Points on a hilly landscape, in no order, each with its height.
From any point a ball rolls to the lowest of the 2 points nearest to it. It stops when none of these is lower. Distance is the straight distance between rows; heights are no part of it.
(654) h=15.0: [-23   1   7   4   9  12  17  33 -14  40 -24   2   3  20   8  -6  27 -14
  24  42]
(670) h=37.4: [-18  35  27  43 -33  -2 -13 -20  31  -4 -24   5 -18  -8 -13 -37 -18  32
  16   2]
(689) h=63.1: [ 13   6 -21 -30 -16  -6 -15  11  10  38 -42  -3 -33 -65  26  29  48   2
  12 -39]
(967) h=30.9: [-21   5  31 -13  -1  -9  10  21  14  -6  58  15  11  29  35  -8 -21 -11
  32  30]
(588) h=35.8: [ 16  -9 -30 -19 -11  -5 -14   1  36   3  31 -35 -13 -33  53  15 -35 -20
   9 -23]
(356) h=59.0: [  0   1 -20  45  15  23  -1 -15  -2 -33  -6 -20  13 -48 -27   9  14  27
  13  -8]
(885) h=23.8: [ 41  -9   0 -72 -42 -13 -12  22  -7  22  32  33   4   5  -3  82   2   6
 -27  -6]
(507) h=36.4: [-33  20  15   0  -6  24   4  -5  18 -20  24  36  22  32   6   4 -19  30
  38  19]
(296) h=72.6: [-29  17  35  27   5 -18   0  -4 -29 -19   7  11 -12 -40 -33  31  51  -3
  -7 -25]
(30) h=6.8: [  2 -34   2 -29  13 -19  32  23  -2  -5 -19   6 -42   2 -37  73  42  -6
 -55  13]
(583) h=40.0: [-23  27  15  26 -28 -20 -26 -33  -2 -27 -50 -20 -12  -7 -28 -80 -38  38
  12 -10]
(680) h=19.9: [-21  -2  -8 -47  -5  24  13  46 -37  34 -25   4  31  11 -15  22  36  -9
  16  23]
(1011) h=43.4: [-31   6  -5  29   4  35  -3 -40   1 -14 -38  16   7  32  28 -37  16 -46
  16 -35]
(388) h=62.6: [  5  21   7 -15 -26  -2  -6  19 -16  29 -46   3  -7 -58 -22  16  64   5
   9 -24]
(1099) h=22.4: [ 12 -27  -8 -10   9  -6 -22  14   1  55   4   6  -2  10  78  -9 -20 -62
  14  17]
(1038) h=51.5: [ -3  29  14  26  47 -19   3 -25 -19 -37 -11  40  30 -15 -52 -24   5  70
   8  21]
(349) h=31.0: [-24  24  27  24  22 -34   4 -15 -21 -40  23 -17  18   8  -1 -54  -1 -10
  15  -3]
(466) h=28.8: [ 24 -14 -43 -10  35   0   8  14 -18  39 -13   2  -7 -32  44  52  47 -35
  13   1]
(166) h=44.3: [-35  20   7  49  27  12  24 -33  11 -13  -2  -7   3   2 -55  18 -23  44
 -25  23]
(222) h=46.7: [-35  14  29  46  27  22  41 -19  40  -8 -28   6   0 -13 -56  -7   4  34
 -54  -6]
(343) h=49.9: [  7  25  11  42  28  10  18 -38   0 -18 -37  56  15  -6 -61   5   8  85
 -32   2]
(370) h=25.8: [-25 -23  18  27 -23   5 -52  14   1 -19 -12 -32 -12 -13  -6 -23 -49 -36
  19  19]
(53) h=24.6: [  7  13  18 -34 -13 -11  23  36  32   8  58   5   9   6  23 -12 -21  36
  14  18]
(95) h=70.4: [-11 -23   2   1  12  31  -2  -7  48  -7  19  -4  -6  19 -13  -3 -13  -9
 -20   6]
(1091) h=23.9: [ 19  -7 -13 -35 -17  -9   8   7  21 -20  22 -38  13  34  34 -67 -49 -21
  -6 -19]
(1067) h=67.0: [  6  -5   9 -24 -11   6  -2  44  16  14 -17  -6   0 -30 -26 -17  18  33
   7  23]
(268) h=13.0: [ 51 -41  -8 -16  -3  -7   4  41 -33   7   7  35  -9  27 -14  71  -3  18
 -31  53]
(503) h=32.2: [ 13 -17 -26 -27 -15   1 -23  29  20 -20  39 -43  19 -20  59  -7 -77 -54
   4  -6]
(771) h=68.3: [ 17   2  25  12  10  -2  -7  12  61 -11 -16 -14  10   7 -34 -76 -26  -9
 -25  23]
(875) h=28.4: [ 26 -18 -27 -28 -20  20 -13  39  27 -14  -7 -32  29  23  48 -44 -70 -65
   5  -3]
(6) h=32.1: [-31  -3 -26  16  -9  36  21 -28 -31   4 -33   5 -16  16 -10  42  26  15
   8 -18]
(982) h=38.5: [ -1  33  17  16 -31 -24 -17  -4  17 -51 -34 -22   5  16  -7 -81 -50  -7
  11 -17]
(269) h=17.5: [ 25   7  -5  25  13 -28  23 -10  19  24  24  29 -50 -15  27  59  34   2
   0   1]
(371) h=65.0: [ 37 -52 -37 -74  27   2 -18  24   0  26   8   9  -3 -26  37   0  11 -13
 -24 -14]
(936) h=36.8: [-46  26 -21  30  -6  54  27 -52  -8  -1 -52   6  21   1  -8   2   8  28
   0 -44]
(811) h=73.5: [-20  -4  33  14  11 -15  -8   5  20 -29  32  -3 -16 -50  -8  22  23 -18
 -10 -18]
(499) h=36.6: [  3  14  32  20 -24 -17 -30 -20  32 -39 -11  28  -4  43   7 -79 -50   6
  19  -4]
(916) h=24.9: [ 27 -26 -23   4 -11  33 -49  -8   6  29 -12  10   8  14  50 -15 -22 -47
  30  -1]
(919) h=31.1: [-16  13   7  -5   6  -5  52  27 -13  10  33   2  -4   9  11  56  27  12
  16  25]
(488) h=35.1: [-11  18  -7 -15  19   0  71  -3 -16   0   6  18   0  39 -13  45  47  21
 -15   4]
(908) h=21.5: [ -4 -12  -6  11  29 -32 -15  -2   6  18  16  21 -47 -25  62  53  20 -36
  12   1]
(45) h=9.8: [ 46 -33 -15  -7  13 -17  12  32 -39  26  31  19 -10   6  18  29  -8  20
  -6  43]
(955) h=67.7: [ 18  -1  21 -11   0  -9 -16  18  39  12   1 -13   0 -29 -12 -53   8  -8
  -6  -4]
(551) h=40.6: [-42  30  12  28   4  41  18 -51  19  -8 -53  13  22  21  -2 -50   7  -1
  -9 -46]
(41) h=35.6: [ -6  22  20  53   2 -29 -13 -11  -5 -55  -3 -46   9 -22 -19 -53 -12 -31
  -1 -20]
(1002) h=51.0: [ 14  -4 -15   0  13  20 -10 -40 -11  -9   8  41  19  55 -21  -6 -21  67
  15  13]
(256) h=39.6: [ 31 -24 -46 -25  10   7  16  -5  14 -21  33 -20  -7  -3  54 -13 -11   5
  13 -23]
(682) h=68.9: [ 26 -24  -3   9  12  -4 -13  11  55 -21  -8 -23 -11  23   5 -47 -42 -54
 -27   7]
(892) h=64.5: [ 28 -18 -26 -47   4  -1 -27   9  10  24 -13  -6  -3 -44  48 -29  24 -22
  10 -32]
(476) h=32.3: [-33 -19  12   1  -3  25 -51 -13  -6 -18 -36   9  17  31 -36 -44 -35  10
  18  21]
(275) h=26.1: [  0  36   4  40  -2 -31  28 -54  11 -16   6 -47  -2  11  -2 -62 -22  -2
 -24 -41]
(193) h=20.8: [ -3 -21  12 -57 -27  15 -33  17   6   8  44  25  -6   0  -3  50 -15  -1
  -8 -16]
(401) h=14.1: [ 44 -24  -4  13  30 -13  -3  13 -22  10  41   4  19  14  27 -27 -19  -7
   3  39]
(470) h=28.7: [-18 -34 -15  17  -1  23 -23 -28 -43  -3 -18  28 -23  14  16  34  24 -13
  21 -11]
(25) h=24.4: [-12   9  24 -16  17 -33   9  19 -29 -28  42 -30  43   8  22 -62 -18 -32
  12  14]
(560) h=18.2: [ 27 -16  17   7  27 -32  -7  31   1 -12  35  -8  28  25  34 -60 -35 -60
  -8  25]
(13) h=38.3: [-15   1  -2  -2  19   2  22 -28 -33  -9  30  13  -1  46  -8  27  15  15
 -12  -7]
(178) h=66.1: [-35   9  21  -4   5 -17  11  21   0 -19 -25 -14 -14 -25 -25 -35  20  33
   9  12]
(677) h=34.6: [  4 -16  28   0  -7   4 -50  -8   7 -27   7  38   2  19 -19 -47 -24  24
   9   9]
(818) h=21.4: [  0   6   7  27 -18 -13 -43   5  24 -22  -2 -41  -8 -23  16 -19 -33 -76
   7 -13]
(631) h=47.1: [ -1 -15 -14 -16  21  -3  17   3 -32 -56  11  -4   0 -33   3 -30  37  38
  16 -27]
(867) h=31.3: [ 18  14 -10  21 -15  12 -23  15  11  20 -26 -17  19  -1   9 -44 -27   9
  40  36]
(674) h=32.0: [ 52 -11 -32 -30 -11   4  22  20 -30  50 -33  18 -10   3   9  21  41  18
   1   7]
(162) h=63.7: [ -5  -7 -13 -14  -8  14  -5  -1  41   5 -23  -5 -32 -40  21  -1  24  -8
   9 -28]
(1074) h=17.8: [  1  -8  20 -50 -15 -24  16  24  20   2  50 -17   2   8  39 -46 -31   1
  -5 -11]
(244) h=61.5: [-15  33  -9  41  -4  16  16  -2 -16  10 -35  -8   3 -54 -12  29  49  17
  25  -9]
(279) h=41.3: [-46  18  23   8  -7  30 -17 -30   8 -43  34  26  23  12 -34  18 -17  27
   6 -17]
(164) h=14.9: [-14  23 -14  22 -13   2  -2  -3  37  -4  -6 -55   1  11  42   1 -39 -82
  14 -18]
(692) h=25.0: [ -7 -17 -23 -35  26   7  19  34 -38  32   9 -13  22 -14  23  25  37 -31
   5   6]
(179) h=15.4: [ -7  34  -9  19 -14  -1  -2  -8  17  15  -9 -71  26  29   1 -44 -47 -50
  -2  -6]
(746) h=25.3: [-40 -38 -15   5  15  -4 -10 -17 -26   7  -1   9 -55   7  57  31  18 -39
  20 -13]
(972) h=16.5: [ -6 -41  -6 -37   2   9 -18  20   9  27  34 -16 -20  -3  -1  54 -22 -17
 -28  15]
(952) h=20.7: [ 40  17  -7  -3 -11 -32  47   1   2  39  24   6 -28   9 -10  72  28  17
 -33   6]
(285) h=49.6: [  2  -7 -25  31  24   3  -4 -40 -35 -15   5 -14   3  31 -18 -14 -35  47
  15  22]
(773) h=30.8: [  8 -15 -26 -20   0  11   7  16 -22  39 -51  10 -21  -7  -6  54  53 -20
  -4   2]
(882) h=71.2: [  4   4  14  10  -8  20 -18  -6  17  14  23   8   1  -2 -38  34   2   7
  -7   4]
(961) h=69.5: [  4 -36 -14   3  26  29  -1 -22  59 -22  -7  -5 -13  22   0 -31  -7 -42
 -39 -29]
(749) h=50.4: [ -5  -5   9 -38 -22 -14   6   6 -34 -44  19  13 -18 -30 -15  20  31  43
  -2 -34]
(706) h=43.2: [ 21 -28 -19 -40  27 -17  22  21 -19 -24  34 -19   1 -25  39 -30  19   1
  -5 -21]
(113) h=25.7: [-12  14  -7 -35 -10  -1  36  24  13  25  31 -26  -5 -19  -7  62  18   3
  -7  -6]
(149) h=55.2: [-16  23   6  39  29   1  10 -10   7 -66  -6  -2  29 -35 -26 -28   2  40
  14   2]
(714) h=72.0: [ 17  13  34   5 -13 -43 -12   2 -37  -5  13  27 -13 -26 -44  59  49   0
 -27 -15]
(854) h=48.6: [  9  23  16  31  10  25  36 -30  25  11 -35  39  10 -14 -48   2  31  55
 -54 -27]
(445) h=27.8: [ 19  -6  -5  21 -23  16 -40 -10 -22   4   9  11  17   7  28 -19 -20  -3
  45   9]
(518) h=15.3: [ 44 -25  12 -25 -36 -41   3  44 -15   7 -13  38 -29  10 -16 102  15 -15
 -43  41]
(51) h=41.1: [-28  23  16  10   1  15  21 -50  -2 -13  32  26   8  29 -43  27  -4  42
 -33 -29]
(977) h=29.6: [  3  26   9  22  -1  -9  16 -64  -2   9  -7  -1 -19   5 -14 -52  12  34
 -27 -52]
(381) h=71.7: [ 26   0  14  10 -15 -10 -29  11 -12  14  17  23 -15 -38 -16  60  25   7
   8   7]
(664) h=24.8: [ 31  13 -16 -67 -61  -2  -2  23 -32  34 -19  21  15  24  -6  91  13 -11
 -22   1]
(997) h=29.2: [-34 -31  15   8 -10  23 -53  -2 -14  -1 -15   1  -1   0 -26  -9  -1 -29
   7   5]
(652) h=19.2: [-24 -16   7   2   1  -4  -1  11  -2  45   1 -22 -11  21  21 -16  -4 -47
   7  19]
(519) h=47.2: [-51  21 -14  38  33   1   3 -61 -15 -32 -25 -12  16  21 -38 -15 -50  48
   4  12]
(97) h=22.9: [ 32  34   1 -32 -43 -25  34  -1 -22  28   9  22  13  44 -19  86  25   8
 -28   3]
(913) h=34.7: [ 29  37   9  52 -18  -2  -8  -7  34  41 -21  -6  -6 -26  -4 -31   4  20
  20  16]
(688) h=21.6: [-11  51  -6  32  10 -26  13 -29   0   7  -2 -65  27  10 -25 -54 -28   1
  -4  -2]
(209) h=30.3: [-28 -15 -20 -17  15  21   6  35 -46  30   9 -45  47   0  20  -5  -7 -45
  16  27]
(469) h=12.1: [  2 -28   7 -30  -7  -9  -4  36  15  13  14  18 -36  -2 -18  93   7 -12
 -32  24]
(753) h=64.9: [-35  10   2  25   1  11  26  -8  16  -5 -29 -14 -27 -14   7 -21  28   0
  11  -9]
(447) h=33.1: [ 40   5  -7 -17 -11  -1   4  16 -22  60 -13  19   9  15   7 -22  12  39
  24  29]
(271) h=52.0: [ 22 -14 -13  -7  23  12 -15  -1 -53 -14  -1  50  37  40 -27  18 -16  52
  16  47]

Where does a ball stop that starts at each point below?
(913) -> (654)
(749) -> (1074)
(1011) -> (269)
(371) -> (1074)
(882) -> (166)
(178) -> (166)
(499) -> (164)

Call two points neighbours if one is among the 2 nearest of the other. Go from one point of each pair to the other, from neighbour to neighbour, staying as low as possible. Name the highest point that can't be avoided.
(654), (166) -> (753)
(45), (269) -> (664)
(30), (45) -> (518)
